A landscape with many valleys, sampled at points; each row gives a point and its height.
A ball rolls from a point to the lowest of its 2 nearest points, and stops where none of them is lower. Distance is the straight distance between rows; heights are no part of it.
Q752 h=5.11: [  9.9  41.6  -4.9 -15.3  -3.1   0.4   9.1 -20.7   9.9  27.3  14.3  -0.1
 -15.6   7.3   8.5   7.9  23.4 -11.9   8.5 -19.7   5.5   1.1  10.2  46.3
 -23.8   2.1 -42.9   8.7  -1.3 -24.3 -14.4 -26.9]
Q585 h=5.26: [ 25.8  13.9 -12.8  -7.5  -8.5  -0.1 -12.9 -12.1   6.0   7.2  19.5  -3.7
 -29.4  11.4   7.0  -0.9  38.6  -4.2  -7.8 -12.1   3.3  -1.5  16.2  14.9
 -11.8  -0.5 -49.9   0.7 -25.4 -31.1  -4.2   2.0]
Q370 h=5.17: [ 38.5  12.9 -18.6   0.7 -11.2  -1.8 -14.1  19.5  -4.0  -2.1  33.1  17.2
 -29.1   6.7   7.5 -10.3  57.6  -4.1 -13.7  -4.5   7.9  -0.7   8.1 -14.3
 -14.7 -16.9 -39.1  -6.6 -29.0 -14.1  -3.5   8.8]
Q487 h=4.97: [ 12.0 -32.1  10.6 -12.1 -12.4  -7.1   8.3  -3.4   6.8   8.7   9.8 -20.8
  -3.8  24.4  12.3  12.6  31.1   9.8  -0.7 -14.5  32.3  11.3 -22.9 -19.6
  -8.2 -14.2  -7.9 -24.8 -32.6 -13.8 -20.6  -2.6]
Q784 h=2.78: [  6.2  -3.2 -32.0   2.9  44.2   4.3  -8.2  14.8  -6.7   9.7  40.0 -11.7
   6.3  -1.8  18.7  29.8  29.0  10.7 -27.0 -13.3  25.0 -21.0  -8.1  -2.5
  35.0   9.2  -0.3  28.5  -3.6   5.0  17.2  29.1]
Q528 h=5.39: [-10.4  46.5  22.8  -6.7 -23.3 -26.4   4.3   0.5  18.8 -41.3 -27.3  -2.0
   4.7 -34.0 -19.5 -36.9 -11.5  13.5 -15.6   3.8 -14.5  -1.4   9.1  22.5
 -11.3   0.8  31.0   3.8   3.3  -6.9   1.2   0.2]
Q273 h=3.53: [ 27.7   1.6  20.1   5.1  29.5   7.6   9.9  27.8  17.0  -4.0  43.8 -10.3
 -29.1  16.8  12.6 -28.8  18.8  32.4 -22.7  17.2  13.9 -24.3 -12.6 -27.9
  10.0   7.8  -0.6   4.3   2.3  29.7 -25.5  12.5]
Q906 h=2.81: [  4.0  11.7  22.8   4.5   9.4   4.4  11.0  24.9  23.8 -30.2  21.0  -0.6
 -32.1   4.8  -7.6 -34.2 -15.1  46.1 -25.0  26.0  -2.5 -12.9  -4.9 -12.6
  21.8  15.1  12.6   6.0   1.7  28.4 -11.6  16.6]
Q878 h=1.35: [  2.8 -14.2 -41.2  18.3  15.7  -2.5 -16.0  22.6 -15.8  -2.4   0.1  19.0
  27.2 -43.9 -14.8  29.7   8.5 -30.6  -4.2 -10.4 -22.1  -3.0  10.1 -16.6
  26.4  -8.2  12.3  -5.8 -10.5   8.9  30.5  16.1]
Q367 h=3.24: [ -5.6 -16.4 -10.8  10.9 -29.9  -4.4 -35.2 -13.8 -13.8 -18.9 -26.2  -1.0
  40.4  -4.6   1.3 -13.2 -23.4  -9.1  11.3 -23.7   6.5  16.8 -30.6   4.8
   0.5 -23.9  36.0   7.8  23.7  -6.1  -0.8  14.0]
Q84 h=4.90: [-11.7  32.6   9.4   3.7   1.3   0.4  25.9   0.5  -1.7  21.2  -9.0  28.0
 -28.8   3.7  -2.3 -14.0  -2.9 -21.7  18.7  33.2 -15.3   3.6  20.9   1.3
 -22.0  11.5 -27.8   3.2  15.7  12.6  -9.6 -32.7]
Q623 h=4.58: [-15.3  17.0  17.3  -1.2   4.6 -21.3  11.2   9.7  -4.7  12.2 -16.3  20.1
   1.0 -27.1 -20.5  -7.1   0.0 -50.5   9.3   9.5 -23.1   9.0  51.4  13.4
  -1.3   8.4  -8.1  -1.0  19.9  -5.9  32.5 -12.9]
Q800 h=1.82: [ 16.9   7.6   6.4  -7.7   0.0 -15.5  -7.9  25.9  -0.9  -9.9  15.0 -10.6
   5.9   4.2   9.7  -7.6  21.9  20.3 -16.7 -18.0  37.1   0.7 -42.5 -23.4
   0.6 -19.6  31.1  -6.5  -0.1   9.7 -32.6   6.4]
Q224 h=3.69: [  9.2 -24.9  34.4  -1.1  -5.3  12.3 -26.5 -22.9  17.8 -42.5   0.0 -30.2
  23.6 -18.4 -12.6 -25.9 -10.4  33.3  -8.7  11.5   0.2  19.4 -13.5 -10.6
  32.0  -6.1  -0.4  12.7  -8.4   3.7  38.2  34.1]
Q139 h=2.15: [ 21.4 -30.9 -17.5  16.3  12.8   7.2 -23.1  13.8  -7.4  -6.9  13.8   8.0
 -25.4  -2.8  -0.8 -14.8  12.8  -3.8  -1.4  15.6  -7.8  -7.3   8.0 -30.7
  17.2   6.6 -15.1  12.1   4.7  17.8  13.4  23.1]
Q685 h=6.92: [  0.4  16.7 -12.8   4.2 -28.5  -2.9   6.3  14.6 -17.7   6.4 -25.7  27.0
  13.8  -7.9  -2.6   1.5 -10.8 -34.5   9.2  -9.4  -7.9  -1.8  -6.3  15.7
 -24.2 -15.6  33.9  -8.2  28.3  -1.5 -10.4 -24.5]
Q393 h=2.86: [  4.9  -1.0 -36.6  18.7  33.7   7.9  -1.6  26.8  -8.9   2.6  31.0  16.3
 -11.2 -12.9   7.6  14.8  23.6   9.1 -19.3   9.9   1.5 -22.1   5.1 -14.5
  25.2  10.6  -4.7  16.3  -4.6  19.8  17.3  21.1]
Q137 h=5.13: [-21.1   3.0  33.4  -2.7 -23.0   4.6  29.0  -2.3 -11.9  24.5 -26.2  26.8
 -16.4  21.4  -1.1 -11.2  -9.3 -42.6  38.5  34.9  -3.7  11.5  10.4   0.9
 -27.6  -3.7 -19.5  -2.3  25.5  -0.2  -3.7 -36.8]
Q630 h=6.39: [-29.8 -24.7   8.8  -5.6  -9.5   2.5   6.4  -7.4  -6.8 -28.5 -33.4 -19.9
  41.1  -9.1  -4.4   8.1 -48.0  15.2  12.7   6.2   7.0   3.1 -37.3 -17.4
  14.2 -10.2  47.1   1.6  -0.6   2.4   3.4  15.0]
Q754 h=4.11: [-10.8  -0.8   6.9  -1.7   2.5 -14.1 -35.9 -26.5  -0.2 -18.8 -19.4 -21.0
  14.7 -26.3 -20.0 -12.8  -9.7   4.7  -3.3  -8.1 -11.1  10.5   9.7  21.4
  15.0   8.0   8.0  14.3   9.4 -12.8  31.5  20.1]
Q126 h=2.70: [  7.7 -17.1 -22.4   4.7   5.4  11.4 -15.6 -26.1   2.0  18.7  17.8  -9.0
   6.8  31.6  33.5   3.2  -1.1   0.5  17.1 -35.5  12.1  -1.9 -15.2  19.7
  -0.2   1.1 -14.4  26.7  23.7  -4.5 -30.0   2.1]
Q608 h=4.50: [ 21.8 -31.9 -20.7   1.8 -16.5  -4.6 -36.5   1.5 -11.1   1.5   5.9   3.3
   3.5   3.4  -3.2   2.2  29.2 -14.6   3.9 -24.2  21.5  25.0 -12.5 -17.9
  -1.0 -23.9  -9.4 -16.6 -17.7 -10.9   3.9  14.0]
Q885 h=2.54: [ 40.4 -12.6  20.1   5.0  10.2  -3.8 -37.3  21.9  -3.8 -16.6  31.5  -5.2
   0.2   3.0   9.3 -30.1  18.0  13.0 -14.4  -0.6  27.0   0.5 -33.8 -40.0
   1.6 -28.3  12.5   1.8  13.5  20.8 -16.9  19.9]
Q635 h=5.25: [-11.3  19.2  -0.4 -11.0  -1.8 -31.2   1.2  13.8  15.9 -39.1 -14.4  -6.9
  17.9 -41.0 -42.9 -19.1 -18.0   3.6 -15.3   3.3 -25.8  -1.5   7.7   9.9
   9.7   5.4  38.6  -0.5   0.4   0.3  18.3  22.5]
Q949 h=1.70: [ -8.9  15.6  21.1 -31.0  -0.1 -14.5  25.6  15.0  21.8  -5.2   3.2 -32.3
   4.9   2.8  -2.5  23.8  21.1  36.1 -15.2 -18.3  25.5  -0.3 -21.9  -1.2
   1.2   3.7  27.5 -18.6 -39.6  -8.2 -20.4  -4.2]
Q195 h=1.78: [ -4.4 -27.1 -30.5   1.3  25.3   6.2 -14.0  15.9 -15.7   8.5   5.7  -0.6
  20.6 -23.1  -3.8  40.0  14.0  -6.8   0.9 -17.8   9.4   2.9  -8.0 -23.5
  25.0   1.3  16.2  -6.1 -19.1  13.0  16.2  14.5]
Q255 h=1.75: [-14.9  18.7 -17.0  -5.2  27.0   4.6 -10.5 -18.6  -8.0  22.7   0.3 -10.6
  10.5 -10.4  10.4  26.3  -0.5  -4.8  -0.5 -26.7  10.1  -4.7  12.7  41.5
  13.6  20.8   2.0  25.4  21.0 -10.2   6.0  -8.6]
Q880 h=5.65: [ 10.6  11.6  -2.5  -8.7 -10.2  -0.1  36.1   1.6  21.8  11.5  23.6  -9.0
 -21.2  28.6  22.0  -6.3  24.9  18.1   1.2 -12.9   6.4 -17.5 -24.7  -0.7
 -10.3   1.7 -19.1  -3.0 -13.2   0.3 -49.2 -15.0]
Q54 h=4.14: [ 11.8  34.7 -33.8  16.0 -13.6  12.5  15.2  15.5  -9.1  15.9   7.6  37.1
  -8.5  -2.3  10.4   4.6  18.7 -11.9   6.2   1.8 -13.3 -11.3   1.4  -0.1
 -17.5  -5.6  -7.6  -4.7  -1.3  10.5 -23.9 -21.2]
Q86 h=5.10: [-17.8   3.6 -14.1 -14.5  24.8 -14.9   1.9  31.3   6.3 -27.0   4.2  -5.9
   9.1 -28.0 -38.7  10.2 -21.7  17.0 -18.3   1.2 -13.1   3.2   6.0  -1.3
  22.5  23.8  32.7  -2.7 -13.8  14.9  25.4  23.5]
Q866 h=6.51: [ 10.2   9.7  10.0   9.5 -15.3   7.9 -16.6   6.0   4.6 -26.5   2.0   5.9
  -7.5   5.9  15.2 -32.4  -7.9  19.1  -5.4  -2.7   1.3 -12.2 -25.0 -13.0
  10.6  -8.5  16.9  16.8  17.0  16.0 -32.7  15.2]
Q241 h=3.27: [-13.7  29.6  -3.6   1.1 -13.8  -8.4  38.3  23.6   1.0  -0.3 -23.9  15.4
 -17.8  -7.8 -13.6  -0.9 -12.7   0.5  -7.6  20.8 -22.3  -8.1   8.3  -9.4
 -13.3   8.7  20.1 -27.4 -10.2   8.0 -16.2 -22.4]
Q696 h=2.63: [-13.2  14.1  -3.7 -16.7  26.1  -0.4  -5.2  -9.0   3.2   8.8   0.2 -18.1
  -9.8 -12.5 -18.4  33.8   0.2   5.5 -26.5  -8.5  -1.6   3.0  36.8  31.4
   7.7  26.4 -20.1  -5.7 -35.8 -27.8  38.5   3.9]
Q617 h=3.87: [ 23.7 -19.3  33.1  -2.9 -32.3  -5.4 -25.0  -1.5  -1.2 -41.0  -2.1  -8.8
  19.0  -9.2 -11.2 -32.5  10.1   4.5  -5.3   5.1  18.3  27.9 -37.2 -41.6
  -3.5 -43.2  -2.1 -17.6 -16.2  -5.6   6.9  23.1]
Q963 h=5.41: [-13.4  -1.2   7.1  -1.0  -0.1  22.1  55.5 -16.2  -8.1  48.2 -13.0  11.4
 -13.1  29.4  11.1  21.9  -4.5 -13.2  24.2  29.9  -3.4  -5.4   0.2   8.0
 -31.0   9.4 -25.7 -19.9   2.6   9.3 -17.0 -45.7]
Q854 h=2.87: [-16.5  -2.4  14.5 -31.9  17.7  -8.9   4.0 -14.1  23.6   2.8   2.8 -43.3
 -10.5   4.4 -11.1  32.9  11.0  29.8 -14.3 -12.9   6.2   8.7  18.9  20.0
   8.6  25.8 -15.4 -12.3 -54.4 -29.7  15.7   8.0]
Q622 h=6.00: [-42.3 -27.3  29.8 -19.5   4.5   7.4  16.6 -24.0  -6.1  17.8 -38.1 -17.2
  13.2   1.5  -6.3  30.7 -35.3   4.8  22.7   5.9   2.4   9.8  16.8  11.5
 -11.5  12.7  10.5 -17.8  -9.5  -9.6  20.9 -20.0]
Q14 h=6.74: [ -2.1   2.5 -12.2   9.6 -14.2  -3.7  -5.0   9.8  -9.4  -7.6 -20.8  12.8
  -3.6  -7.4   0.7  -8.2 -13.7  -6.6   7.1   2.7 -11.0  -7.7 -10.2 -14.2
   0.5  -4.3  20.9   3.6  19.3  11.7 -17.8  -0.3]
Q990 h=4.61: [-18.0  14.9 -17.6   9.0  36.8  -5.2  -1.8   8.6  -9.4   5.8   6.4  13.8
  -4.8 -23.6 -12.3  11.8 -18.8 -17.7 -14.8  13.1 -20.5  -4.1  44.1  18.9
  16.3  24.2  -6.5  19.1  25.7   8.3  42.4   2.4]
Q337 h=0.92: [ 14.8   3.7 -31.2  11.3   3.9   3.0 -21.4  17.4 -16.1   1.5   8.3  17.7
  12.7 -37.4 -12.4  29.3  40.2 -24.2 -21.4 -21.0  -2.7  -0.6  12.4   1.9
  14.9 -15.6  -8.3 -13.7 -36.1 -15.3  33.3  10.2]
Q433 h=0.51: [ 14.0   5.9 -28.3  24.5 -10.2   8.4 -17.3   2.8 -18.5  18.2   4.0  35.1
   8.1 -26.5   2.3  26.9  31.2 -36.5   0.9 -14.6 -18.5   0.2  28.0   6.3
  -9.5 -21.2 -27.0 -20.6 -21.8 -17.4  23.1 -12.8]
Q671 h=5.64: [ 27.4  14.3 -26.3   3.5 -22.1  14.7   3.6 -12.5   6.0  18.5  29.2  25.6
 -12.7  47.2  14.2 -12.2  15.6 -14.8  29.1 -11.8   1.2  -1.1  -1.6   8.5
 -46.9 -21.7 -44.6   2.5   1.7  -4.9 -32.9 -26.7]
Q205 h=3.23: [  6.3 -27.0   1.6  16.4  -0.9  25.8 -22.9 -33.6  -8.3  10.2   6.4   6.7
  -0.3  33.6  35.7 -18.6 -25.8  -9.6  30.5  -2.2   1.2  -4.3 -13.4  -4.9
  -7.2  -0.7 -13.6  22.8  35.1  11.4 -31.3  -3.3]
Q426 h=2.33: [ -4.0   9.5  -0.4 -10.9  12.2  -7.7 -13.9  -7.1   2.1  -2.1   1.6 -11.5
 -28.4 -13.7 -32.4  -0.7  -7.7   4.1 -31.3  13.8 -12.3  -0.2  41.7  31.8
   4.7  23.6 -26.9   6.6 -10.2 -25.0  58.4  14.1]
Q989 h=1.79: [  9.7   3.0 -29.0   5.8   3.7 -29.2   4.6  25.5  -2.8 -12.5 -14.9  17.1
  28.7 -41.3 -35.3   3.5  -7.3 -38.6  -2.2   2.0 -42.0  -5.9  21.1 -15.8
  15.7  -6.4  30.2 -10.1   6.9   6.8  19.9  17.1]
Q590 h=4.89: [-12.0 -14.4 -29.8   3.6  32.3  -9.8  -2.7  29.0  -1.0 -13.2  24.0   6.1
  -3.5 -15.0 -25.9  14.2 -27.2   7.7 -22.3  20.8 -22.1  -0.7  28.8   4.2
  27.6  30.0   1.2   5.7   3.1  15.5  50.4  20.4]
Q529 h=1.28: [ -4.2 -39.3 -14.8   2.5  26.9   8.0  -3.3   3.8  -8.1   5.1   6.1  -9.9
   1.6   2.8   9.8  15.9   3.5   9.6   4.3  -5.1  20.4  -4.2 -13.2 -34.1
  22.6   9.0  12.3   0.1  -8.3  19.6  -8.3  14.4]
Q647 h=2.18: [ 13.1  18.3 -12.6   6.6 -16.3 -44.8   1.7  18.6   0.3 -14.4 -24.6  20.2
  20.8 -24.2 -18.2 -25.7 -11.8 -38.1   8.7  16.1 -39.2  -8.4  14.5 -13.2
  -3.2 -11.4  34.6  -0.3  35.2   0.7  -1.9  14.3]
Q325 h=5.76: [-10.2  -8.9  21.0 -23.6 -24.8   6.1  28.7 -22.2   8.4  13.8 -31.1 -21.8
   7.8  19.2  -0.2  41.8  -2.0  17.2   2.6 -17.4  10.6   1.8 -12.8  31.8
 -25.2  -3.1  15.1 -31.6 -20.6 -25.8 -10.0 -21.5]
Q229 h=1.51: [-23.0 -16.2 -20.5  15.5  38.2  16.4  11.8 -14.9  -8.6  23.1   2.2   5.3
  -4.8  12.1  19.9  12.6 -26.8   4.8  14.8  10.7  -4.4 -10.4   5.4  -6.6
  13.5  29.5  -1.2  19.4  27.8  29.5 -14.9  -8.3]
Q495 h=5.28: [  1.1 -31.5  -5.7  -3.5 -11.9   9.8  33.7  -3.1  -0.4  19.2   4.7  -9.8
  -4.7  36.5  24.4  14.7   8.5  11.0  10.0  -5.7  16.5 -12.7 -31.6 -11.5
 -10.2  -4.5   1.0 -19.0 -13.3  -1.5 -35.3  -9.3]
Q381 h=5.32: [ -1.8   6.3  29.7  -1.9 -21.2  12.0  -7.1 -21.7  -9.2  12.3   1.0  28.4
 -11.9  34.0   9.5 -29.1  -8.3 -36.8  47.5  16.3   4.6  12.5  10.0   6.9
 -31.7 -10.0 -39.4  24.1  30.9   1.2 -16.5 -30.6]
Q212 h=2.89: [ -5.6 -31.1 -26.7   6.2  -4.7   6.3 -27.4  -8.1 -16.0   2.1 -15.1  -3.5
  27.5   3.0   8.6  20.0 -13.4  -4.8  11.1 -29.0  16.1   9.2 -28.7   2.5
  14.3  -6.3  37.1   4.1  18.2   4.0  -5.7   8.6]
Q815 h=4.73: [ 24.7 -38.0  10.4   3.3 -24.2   5.5 -21.3 -11.7   1.3  -3.7   8.3  -4.3
 -12.2  28.3  15.1 -17.8  16.8  -1.5   8.3  -7.3  20.4  14.7 -14.4 -26.2
 -13.6 -21.0 -21.2 -17.7 -23.0 -11.8 -20.5  11.3]
Q690 h=4.77: [-21.2  16.5  11.7   4.1  18.9   5.0  17.1   5.6 -12.7  27.4 -11.2  22.8
  11.0 -30.6 -14.7  26.2   2.1 -39.9   0.5  -3.6 -12.9   4.9  52.4  23.8
  -1.4   8.6 -14.0  -8.5  -7.8  -7.0  38.1 -34.6]
Q33 h=2.77: [  6.2 -13.6  12.7  -0.5  14.1   6.8 -15.4 -22.7  15.0  -3.6  10.1 -19.0
 -37.6   6.1  -7.9 -13.0  -4.1  22.0 -12.6  18.6  -3.5  -3.6  23.9  14.2
  11.6  22.1 -37.7  10.2 -13.7 -14.6  21.8  18.4]
Q920 h=5.92: [ -5.0  25.5  -1.8  -9.4   9.5   0.8  29.2  -5.8  17.7   9.5   6.2  -6.0
 -28.6   6.2   3.5   3.9   6.3  23.6  -5.3   0.8  -0.2 -13.4   7.0  15.9
  -3.6  20.4 -20.4  -3.4 -16.3  -4.7 -26.0 -12.6]
Q992 h=3.42: [ 19.2 -28.6  43.7  -7.5  12.7   9.9 -30.6 -17.3  22.1 -24.0  21.6 -41.9
  -4.8  -1.0 -15.5 -16.1  11.3  37.1 -23.2  15.8  17.5  13.6  -7.3  -4.2
  28.1   2.6 -17.6   8.3 -27.4 -12.0  43.1  31.4]
Q219 h=3.13: [ 12.8 -39.9  32.4   3.1   6.2  14.9 -19.8  -9.2  24.4 -21.1  23.5 -22.4
 -27.8   2.1 -18.8 -27.0 -15.7  33.1 -16.1  32.4  -1.6   0.7  12.0  -2.0
  26.2  14.8 -22.4   4.6 -15.7  -0.2  42.3  27.5]
Q516 h=4.72: [ 26.0   5.2 -17.4  -0.9  12.8  -8.4   7.0  23.4  10.3   8.0  54.0 -10.5
   0.5  19.8  37.0  -0.9  46.4   5.1 -16.0 -35.0  26.2  -8.5 -27.3  -9.8
  -1.1 -15.3 -11.3  12.5   1.9   2.2 -33.5   3.1]
Q70 h=2.24: [ -7.5  19.6 -38.5   5.1  35.0   9.3 -16.8   4.6 -13.5   8.4   9.8  -3.5
  14.6 -24.0   4.4  34.4   9.1  -3.3 -21.6 -25.6   3.5 -13.8   7.5  22.9
  31.3  16.0  12.9  27.5   0.0  -2.6  20.6  14.9]
Q58 h=4.96: [ -6.2  34.4   8.0  -8.1   9.8   4.0  13.5 -14.3  -3.7  29.7  -1.1   9.2
 -17.8 -12.9  -5.8  16.5  19.2 -20.6   2.5  -2.4   1.4   3.6  37.8  36.2
 -13.4  11.0 -41.5  -3.0 -13.0 -21.9  14.4 -28.7]
Q602 h=6.11: [-49.7 -34.5  31.9  -3.4   5.7  -8.6  17.9 -18.7  -9.8  10.7 -36.2  -5.1
  14.1   2.1  -3.4   9.8 -49.1 -18.1  29.8  27.5  -8.3  13.1  20.9  -8.1
   1.3  10.5   9.2  -6.2  20.5   0.7  25.9 -11.0]
Q872 h=7.14: [ -7.1   8.0  22.3  -4.4 -32.1   5.0  -4.2 -31.5  -3.2   6.3 -22.0  -0.4
  11.7  18.5  16.1  -4.6 -12.7   3.6  17.0 -13.3  16.7  12.0  -8.7  33.6
 -27.9 -11.1   3.6   2.2  22.9 -19.3 -13.8 -18.4]
Q417 h=3.73: [ -5.8  33.1 -24.6  19.9  -4.7  18.3  42.6  26.8  -7.1  21.6  -4.1  33.6
   3.7 -10.5   3.7  29.1  12.3  -2.4  -9.3   8.5 -19.0 -18.8   2.0  -3.7
  -8.2  -1.0  15.0 -24.8 -17.7  16.3 -17.0 -30.0]
Q478 h=4.10: [ 16.2 -30.0  19.3   2.4 -32.9   1.5 -46.2 -33.1   2.8 -28.3  -7.3 -15.4
  24.0   5.3  -1.7 -21.9   7.9   4.3   3.8 -13.9  19.3  39.6 -24.8 -12.8
   2.9 -29.6 -10.4  -9.2 -20.4 -19.4  16.3  23.5]
Q998 h=6.29: [ 19.2  21.4  18.9   5.2  -7.2  13.9 -29.7  -8.7  14.3 -22.7  12.9  -0.5
 -24.7   5.5   6.5 -38.2  -5.7  20.4  -5.6   5.0 -12.0 -14.8   1.5  11.0
   6.0   2.0 -11.1  28.5  19.2   1.8 -14.3  13.5]
Q481 h=4.57: [ -5.7  33.3  -9.4  23.1  -4.6  13.3  34.7  12.4 -14.1  33.9  -7.8  45.6
   0.1   6.9   9.3   6.8   1.7 -35.4  21.0  32.9 -17.7  -4.3   3.6  -4.1
 -23.6  -1.8  -8.9   1.0  24.3  25.7 -13.8 -44.6]
Q40 h=4.34: [-16.7   7.9   4.5  -1.7  16.1 -22.0 -15.5  -3.5  -3.8  -4.8 -14.6  -2.7
   7.9 -29.6 -22.5  -8.8 -16.9 -22.5  -0.2   4.4 -17.5   3.9  35.3  19.4
  11.0  13.8   5.9  15.7  31.9  -2.3  35.3   5.7]
Q145 h=3.58: [  8.3  -7.3  12.1   5.7 -41.2  -7.6 -16.5  -2.9  -2.1 -49.3 -19.4  -5.5
  35.1 -16.2  -4.3 -35.0 -18.1   2.3   0.6   1.8  -1.8  12.7 -35.2 -20.9
   9.4 -34.1  24.4   2.8   3.9  -0.4  -1.8  27.7]
Q733 h=1.10: [ -3.7   9.7  13.0 -18.5  12.0 -14.1   9.8  33.4   5.1 -17.2   3.9 -12.5
   1.2 -12.3 -17.1   4.0   6.6  30.3 -19.5  -0.5  23.6   1.6 -27.3 -29.2
   7.7  -1.9  32.9 -14.5 -20.2  19.2 -12.2  10.6]
Q5 h=2.25: [  2.1  16.8 -33.2  -5.3   6.3  -0.5 -14.6 -14.2   6.2  16.2  17.0 -16.0
  18.0  13.1  24.1  18.2  16.0   3.4  -3.0 -52.9  14.4   1.2 -15.5  48.1
  10.7   2.9   6.2  27.3  20.4 -17.4 -19.7   0.5]
Q520 h=7.04: [-18.1   8.8  20.3  -7.5 -31.7  -9.3  -0.7 -12.9 -12.3  -3.1 -37.5   1.7
  28.9 -12.5  -4.9  -7.3 -16.4 -22.2  10.7 -11.2   5.0  11.2  -3.1  30.6
 -23.3 -10.6  34.9  -5.1  22.8 -14.4   5.9 -17.6]
Q461 h=5.61: [ -5.1  -0.3  18.6 -18.4 -18.6  12.5  45.7 -21.6  -3.8  32.9 -21.5   2.7
  -6.7  27.7   7.3  28.5   3.3  -4.4  16.5  -1.2   4.3  -1.9  -5.7  36.4
 -38.9  -4.0 -15.0 -28.4   2.7 -14.1 -16.0 -38.0]
Q64 h=4.98: [ 37.6  13.5 -28.3   0.4  -8.5 -10.4 -18.8  24.3   7.5   4.2  44.4   6.6
  -2.3  23.6  19.4  -8.7  51.0  -2.8 -11.3 -39.9  28.9  11.7  -8.9  -3.5
 -15.3 -31.8 -16.9   3.9 -12.1 -14.4 -19.2   7.8]
Q877 h=0.45: [-21.8 -38.4  -7.7   8.2  39.2  12.6  12.4   2.3   1.3  -1.9  10.5  -8.9
  -5.9  19.5  10.5   8.2 -30.1  27.5   1.6  14.1   3.2  -9.4  -4.9 -30.8
  27.4  31.2  14.0   6.5   0.0  36.6 -10.6  15.2]
Q980 h=5.50: [ 14.6  14.9   9.2  -1.7 -29.8   9.3 -11.1 -27.5   6.0   6.5   7.4  10.8
 -13.4  40.7  13.5 -23.4  -2.7  -3.3  25.8 -10.3   5.6   5.4  -1.4  18.6
 -38.6 -18.6 -31.6   5.9   9.9 -18.9 -33.4 -20.5]
Q891 h=5.66: [-25.5  -0.1  -8.4   0.9  11.3  18.4  55.1  -2.6  -0.9  32.0  -9.3   5.8
 -12.1  21.6   7.7  26.4 -17.6  12.6   5.8  27.0  -8.4 -10.6   4.5  -7.4
 -14.3  22.1  -4.1 -22.0 -12.7  17.8 -22.5 -29.7]
Q292 h=4.30: [ 20.3 -22.1  -1.1   3.2 -14.9  -2.0 -57.9 -12.4  -4.5 -19.5   3.3  -9.2
   4.9  -2.5  -8.1 -23.0  15.3  -0.8  -1.4 -16.9   6.8  19.0 -11.4  -4.5
  13.1 -15.4  -6.3  10.2  -0.1 -10.3  13.2  30.1]
Q418 h=6.12: [  3.4  27.6  23.1  -6.4  -9.1   4.2  -4.8 -23.9  21.1  -9.4   2.2 -13.8
 -21.6   7.6  11.3 -21.0  -1.0  27.0  -1.8  -4.0   2.6  -6.7   0.3  23.5
  -2.3   7.2 -21.6  12.6  -1.5 -14.9 -26.2  -1.2]
Q385 h=2.88: [ 32.2 -25.2   6.8  19.3   8.3   4.7 -19.9  32.1  -5.6 -16.2  23.3   8.8
 -18.8   6.9   4.8 -34.1   9.3   4.2  -6.8  23.8  -1.9 -11.4 -18.2 -53.0
  13.4  -8.6   8.7   9.5  16.8  38.1  -9.4  22.3]
Q400 h=4.19: [ 23.9   3.7   8.8  -3.2  40.5 -11.7  25.6  26.2  16.0   8.9  53.2 -27.0
 -12.7  13.8  30.2  -6.1  39.8  24.1 -28.5  -3.3  22.6 -24.3 -21.0 -26.3
   0.9   2.1  -9.8   4.3  -3.0  16.5 -25.1   1.4]
Q991 h=2.34: [-15.9 -31.5 -18.0   5.5   6.7  18.2   6.9 -18.4 -20.4  30.2 -17.0   2.3
  11.6  14.1  17.8  30.6 -21.4  -6.2  22.7  -7.3   3.9  -4.8 -10.2   1.8
  -0.2   7.5  15.6  -0.3  24.5   7.6 -11.8 -13.8]
Q692 h=2.95: [ -9.3  38.6  16.9   4.0 -29.4 -24.6  37.1  19.5   4.1  -7.7 -30.3  21.1
 -14.5  -2.3 -13.3 -28.7 -19.6 -20.3   4.2  40.6 -32.2  -6.5  13.5 -12.6
 -26.8  -6.9  12.1 -18.8  14.0  -3.4 -14.5 -22.4]
Q215 h=5.88: [-32.9  -9.7  20.1 -29.0  -3.4   6.3  33.0   1.7   6.9   6.2 -31.7 -18.6
   9.8   5.3 -12.5  38.5 -28.6  24.8   5.4   0.0  -0.1   2.6  -1.3   7.5
 -13.7  14.6  25.5 -33.0 -44.5 -10.0   3.0 -15.5]
Q238 h=5.93: [-27.8 -18.1 -15.7   5.4   8.3  12.6  37.0  19.0 -13.0  18.3 -24.6   9.5
  11.2   6.7  -5.9  36.3 -30.0  -3.9   7.3  19.8 -21.4  -3.6   2.0 -27.1
  -0.5  12.9  24.1 -28.9 -15.0  19.9  -0.8 -19.4]
Q122 h=2.60: [ 10.8  42.4  -0.4   5.4 -36.4 -27.0   2.3  20.8  -4.8 -18.4 -17.5  32.4
  -5.6  -2.7  -7.9 -38.0  -7.5 -31.4  12.0  16.7 -33.2  -8.6   7.1  -9.6
 -27.8 -15.5  14.0   6.7  34.2  -0.8 -18.3 -13.0]
Q539 h=6.24: [-36.3 -31.5  16.9   5.0   5.0  -6.4   0.9 -22.9  -3.5 -12.3 -33.9 -11.8
  26.6  -7.5  -0.4  -2.9 -59.5  -1.4  20.2  22.4 -12.4   3.3   0.9 -17.9
  14.0   1.0  20.8   9.7  27.1   9.1  15.7   8.3]
Q281 h=3.91: [ -6.3   3.3  33.4   1.8 -13.5  -0.3 -19.0 -37.6  10.8 -42.7 -23.3 -27.0
  24.5 -24.5  -4.7 -32.4 -23.6  25.0  -3.8   5.5 -12.5  18.1   8.9  12.7
  18.2   0.3  -2.0  18.4   7.8  -3.2  38.3  16.8]

For each start below, name the point where the ball stops.
Q585 => Q426
Q370 => Q906
Q539 => Q963
Q990 => Q426
Q685 => Q877
Q815 => Q877
